Each scene shows the same named points in several views. A view is turned or mirrored, and shifted as a whole, has a little noise and may leave points out.

Scene 1
View 1
Vevit:  10 -11   8  15   4  12 -17  44 -14 -31   9 -13   1  -6 -18   2 -20  -2 -13   0   5
venem:   0   9  29  43 -18  -6 -26  52 -15 -40   5  -8  -4 -15 -19  11 -14  -2   1   1  18
vulid:   3 -23  -5   4   5  16  -6  18 -15 -31  10 -13 -15   4 -13  -7 -17  -3 -35  -2   1
mevan: -16  -5   8  14 -21  -5  -8  18  -2 -48   4  -7 -29  -7 -11   0   8   9 -21  -4   4
pipom:  16  -2  21  27   2   7 -25  65 -15 -31   7 -11  13 -14 -22  11 -24  -2   4   1  13
nazos:   5 -14   5  24   0  13 -13  27 -21 -28  10 -12 -10   1 -14  -3 -24  -9 -28   0   9
gevig:   9  -9  10   9   1   7 -16  50  -6 -38   5 -12   2 -10 -18   6 -12   6  -4  -2   4
futob: -13 -28 -17  -4  -5  13   5 -13 -11 -36  11 -12 -38  11  -5 -17  -4   0 -55  -5  -5
bup:  -9 -16  -3   6 -10   6  -4   8  -8 -40   7 -10 -28   0 -10  -6  -2   4 -34  -4   0
tulop:  -2 -14   1  -3  -4   4  -7  29   0 -44   5 -11 -14  -8 -14   1   1  11 -16  -4  -3
tuz:  15 -31 -13 -11  19  25  -5  25 -12 -27  12 -16  -4   3 -15  -7 -23  -1 -31  -3  -6
Tezok:  21 -43 -24 -29  32  35   0  21 -10 -23  13 -18  -2   9 -13 -12 -24   1 -37  -4 -13
losi:  24  -4  22  14  10   9 -26  79  -7 -34   4 -12  25 -19 -27  15 -24   5  17   0   8
sosum:   1 -24  -8  -7   3  13  -3  18  -5 -36   8 -13 -17   0 -12  -6  -7   5 -30  -4  -4
View 2
venem: -21 -12 -11 -43  -5  37 -22   7  -1 -23   4 -16  -8  23  17 -23  -1  13   2  23  44
nazos: -14 -30 -13 -32   4  25 -28  -9   1 -25   9 -13  -6  -3   8 -10   9 -12   6  -3   8
tulop: -13 -11   1 -28 -18  26 -22   3   6 -22 -11  -2 -10   2  -4  10  12 -25  -9   8  14
gevig: -10 -12 -12 -25  -8  33 -20  -3   5 -20 -15  -6  -6   6   6   4  -5  -1   2  11  27
losi:  -6  -6 -27 -18   0  40 -16  -7   8 -18 -30  -7  -3  13  15   6 -28  28  12  19  47
Tezok:   2 -33 -19  -4   1  16 -27 -27  11 -20 -20   1  -2 -30  -8  33   1 -34   7 -25 -20
pipom: -11 -15 -24 -26   3  37 -20  -6   4 -21 -13 -12  -4  12  16  -7 -16  21  12  15  39
Vevit:  -9 -19 -19 -25   0  31 -22  -8   5 -21 -11  -9  -4   3   9   1  -7   3   6   6  22
futob: -16 -33  10 -33 -12  13 -32  -4   2 -27  15  -4 -10 -17 -10   5  38 -58 -10 -17 -24
vulid: -10 -30  -8 -28  -3  21 -28 -10   3 -24   3  -6  -7 -10   0   3  14 -25   1  -9  -5
mevan: -21 -10  12 -42 -22  26 -26  13   0 -25   5  -6 -14  10  -1  -5  25 -30 -15  14  17
bup: -17 -21   6 -35 -15  21 -28   2   2 -25   7  -5 -11  -3  -4   0  25 -37 -10  -1   0
View 3
gevig:  12  12  -3  24  -9  17   0   7  19  12  12   4 -21  12  -4   0  -7 -38  18 -16  -1
tuz:   6 -21   5  12  -4  12 -24   0  23  17 -16  14 -15   7   0   1   0 -17  -8   1 -10
venem:   1  37 -23  44 -13  23   9  18  14   0  15 -16 -20  21 -13  -3 -17 -47  26 -21  -4
nazos:  -6   3 -16  34  -8  19 -16  11  17   4 -13  -5 -15  17  -9  -4 -11 -27  -1  -4 -13
tulop:   7  -7 -12  36  -3   6  -1  -4  22  14   0   5 -15  -5   1  -8   6 -38   8 -21  10
Vevit:   9  11  -1  21 -10  21  -6  11  18  11   7   2 -21  18  -6   3 -12 -33  14 -11  -8
mevan:  -5   0 -31  55  -3   6   4  -3  20   7  -5  -9 -11  -7  -4 -15   6 -44   6 -25  14
bup:  -8 -15 -26  46  -1   7 -11  -2  21   9 -18  -4 -10  -6  -3 -14   7 -32  -7 -13   7
sosum:   2 -20 -10  30  -2   6 -14  -4  22  15 -14   8 -13  -4   0  -7   7 -28  -5 -10   3
pipom:  13  30  -1  21 -14  26   2  18  16   7  19  -3 -25  28  -8   6 -20 -39  27 -13 -12
vulid:  -4 -15 -12  29  -4  12 -19   2  21  11 -19   3 -13   6  -4  -6  -1 -24  -8  -4  -6
losi:  27  31  13   7 -13  26   7  15  18  12  32   7 -29  27  -5  12 -19 -39  36 -16  -8
futob: -14 -33 -27  47   2   1 -20 -10  23  11 -33   0  -5 -13  -1 -17  14 -26 -21  -9   6
Tezok:  11 -38  14   0  -2   9 -32  -5  26  24 -22  25 -15   4   5   3   7 -10 -14   6 -10
View 4
venem:  -2   9  11   5 -46  14  14 -15 -24 -22  18  35 -12  13  19  -7 -13 -26   1   5  15
vulid: -19 -25 -17  -7 -24  17 -15 -14   3 -19 -13  24   2  14 -10 -19  -3   1  34  11  10
tuz: -21 -33 -13 -14 -21  11 -28 -11  12 -26 -10   9   7   6 -14  -7  -5   5  39  19  12
mevan: -10  -4 -10   0 -27  17   8  -8 -14  -2   4  47 -21  16  10 -28   9  -6  44   6  -2
pipom:  -4  -2  17  -4 -43   8  -3 -14 -11 -34  22  12  -3   4  11   8 -19 -23   3  12  21
sosum: -16 -23 -15 -11 -21  14 -16  -8   4 -14  -6  25  -6   8  -7 -18   5   4  48  13   5
gevig:  -7  -8   7  -7 -33   8  -7 -10  -7 -24  18  17  -9   3   9  -1  -7 -13  25  13  12
losi:   0  -2  27  -8 -41   1 -10 -10  -8 -38  37   0  -5  -7  16  22 -19 -23   7  18  21
Vevit:  -8 -12   5  -7 -34  10 -11 -12  -4 -29  11  13   0   5   3  -1 -12 -13  16  13  17
Tezok: -25 -44 -18 -20 -13   9 -41  -9  23 -29 -15   0  13   1 -24  -6  -2  14  51  22  10
tulop: -10 -11  -3  -8 -26  11  -8  -6  -4 -14  11  25 -12   6   5 -13   4  -6  42  13   4
futob: -25 -29 -37  -6 -14  22 -13 -12   4  -3 -31  42  -3  21 -16 -41  12  14  57   9  -1
nazos: -16 -17 -11  -2 -33  17  -7 -16  -5 -24 -12  28   4  17  -5 -16 -11  -8  15   8  15

Which points are out of place in each view (at most two, in the order of its rows)? Write none if all are in place.
view 1: Vevit
view 2: none
view 3: futob
view 4: tulop
